Points, in no order, along strands that fork and pass close to each other.
Points whose rows are less than 438 apart are linked; no others are. Some points are linked to none.
Z_778: |  460 | -413 |  -96 |  -57 |  213 | -754 |  379 | -111 |
Z_746: |  -83 |   98 | -169 |  480 |  113 |   -1 |  186 |  -99 |
Z_550: |  187 | -496 | -153 | -105 |  197 | -738 |  397 | -193 |
Z_848: |   48 |   86 |   65 | -637 | -554 |  280 | -596 | -166 |
Z_651: | -218 |  100 | -115 |  538 |   51 |  125 |    1 | -141 |
Z_713: | -82 | 137 |  83 | -84 |   3 | 350 | 304 | 420 |
Z_975: |  166 | -513 |  253 |  166 |  294 | -586 | -498 | -324 |
Z_14: | -526 | -156 | -169 | -346 |  -22 | -321 |  137 | -331 |
Z_611: |  686 | -397 |  -25 | -113 |  320 | -815 |  345 |   -4 |
Z_278: |  387 | -188 |  -14 | -516 | -408 |  429 | -140 |  368 |
Z_124: | -151 |  -56 |   86 | -829 | -259 |  133 |  -66 |  106 |
Z_675: | -191 |   72 | -223 |  778 |   41 |   88 | -310 | -393 |
Z_995: |  296 | -158 |  641 |  298 |  530 | -511 | -580 |  -51 |
Z_710: |   29 |  303 |   72 | -304 | -499 |  523 | -757 | -134 |
Z_531: |  154 | -445 |   35 |  341 |  185 | -439 | -362 | -376 |
Z_454: | -360 |  153 |   77 | -479 | -161 |  184 | -161 |  -59 |
Z_169: |   66 |  -48 | -140 |  103 |  147 | -296 |  563 |   44 |
Z_332: |  147 | -321 |  -95 |  416 |  182 | -353 | -133 | -263 |
Z_749: |  168 |   81 | -103 |  181 |  174 | -203 |  675 |  200 |
Z_938: |  554 |  216 | -199 |  131 |  232 | -301 |  876 |  328 |
Z_725: |  356 | -318 |  555 |  171 |  466 | -562 | -465 | -121 |
Z_519: |  275 | -188 |  -46 | -730 | -429 |  320 | -179 |  244 |
Z_318: |   47 |  206 |   81 | -444 | -579 |  407 | -660 | -163 |
Z_670: |  170 |   72 |  159 | -270 |  -69 |  393 |  262 |  607 |
Z_772: |  791 | -291 |  135 |   61 |  369 | -736 |  208 |   19 |
Z_673: | -333 |  260 | -116 |  494 |   10 |  282 |  -65 |  -80 |
Z_921: | -561 |   73 |   -4 | -422 |  -98 |    3 |  -28 | -183 |
Z_853: |  405 |  -22 |  124 | -389 | -204 |  419 |  148 |  614 |
Z_210: | -207 |  213 | -181 |  913 |   66 |  294 | -226 | -207 |
Z_678: | -336 |    3 |  -95 |  -84 |   66 |  -58 |  284 |  -10 |
Z_325: | -68 | 535 |  47 | 720 |  22 | 733 | -28 | 358 |
Z_640: | -567 |   20 |  -92 | -466 |  -76 | -171 |   59 | -283 |
Z_274: | -133 |  -75 | -100 |   -1 |  113 | -213 |  419 |  -24 |
Z_494: | -177 |  438 |  -20 |  781 |   25 |  567 |  -75 |  131 |
Z_28: | -101 |  -40 | -200 |  672 |  124 |   -4 | -185 | -290 |
Z_776: | -245 |  360 |  165 | -232 | -353 |  516 | -620 |  -66 |
Z_556: | -210 |    3 |   59 | -467 | -110 |  167 |  210 |  240 |
Z_471: |  251 | -477 |  455 |   71 |  458 | -615 | -516 | -257 |
Z_753: | -327 |  -58 |   25 | -420 |   22 |  -45 |  288 |   90 |
Z_265: |  463 | -129 |   -8 | -495 | -302 |  441 |   -8 |  530 |
Z_7: | -391 |  374 |  -36 |  452 |  -29 |  473 | -241 |  -73 |
Z_745: |  150 | -105 | -115 |  512 |  149 | -214 |   96 | -150 |
Z_974: | -382 | -329 | -232 | -243 |   26 | -518 |  212 | -406 |
Z_796: | -85 | 141 |  56 |  61 |  42 | 201 | 381 | 287 |
Z_370: | -318 |  370 |  126 |   39 | -203 |  541 | -434 |   -1 |
Z_417: | -398 |  497 |   35 |  241 | -151 |  561 | -405 |  -96 |
Z_31: | -160 |  -50 |   86 | -728 | -158 |  145 |   91 |  241 |
Z_113: | -211 |  168 |  101 | -630 | -343 |  238 | -412 | -103 |
Z_552: | -256 |  379 | -114 |  909 |   59 |  465 | -218 | -115 |
Z_48: |  352 |  255 | -142 |  259 |  206 | -201 |  760 |  288 |
Z_234: |  634 |   62 | -183 |  372 |  252 | -387 |  583 |  108 |
Z_965: |   90 | -105 |   42 | -807 | -376 |  224 | -212 |  143 |
Z_481: | -138 |  132 | -128 |  324 |  108 |  136 |  334 |  135 |
Z_207: | -115 | -428 | -249 | -191 |  118 | -597 |  381 | -228 |

Follow the links from the first point to the second, and from the first to the third. Name the last point that the two ways share.
Z_552, Z_417, Z_796 -> Z_651
Z_713, Z_531, Z_675 -> Z_746
Z_494, Z_745, Z_7 -> Z_651

A fork is a point with three links. Follow the links from the first point to the second and name the forks in between, in order.
Z_417, Z_745 -> Z_651, Z_746
Z_670, Z_745 -> Z_746
Z_975, Z_673 -> Z_746, Z_651
Z_210, Z_746 -> Z_651

Name the points in between on the shortest way along the links from the first point to the second, in order.
Z_471, Z_28 -> Z_975, Z_531, Z_332, Z_745, Z_746, Z_651
Z_169, Z_938 -> Z_749, Z_48
Z_48, Z_556 -> Z_749, Z_169, Z_274, Z_678, Z_753
Z_14, Z_848 -> Z_640, Z_921, Z_454, Z_113
Z_550, Z_772 -> Z_778, Z_611
Z_776, Z_7 -> Z_370, Z_417
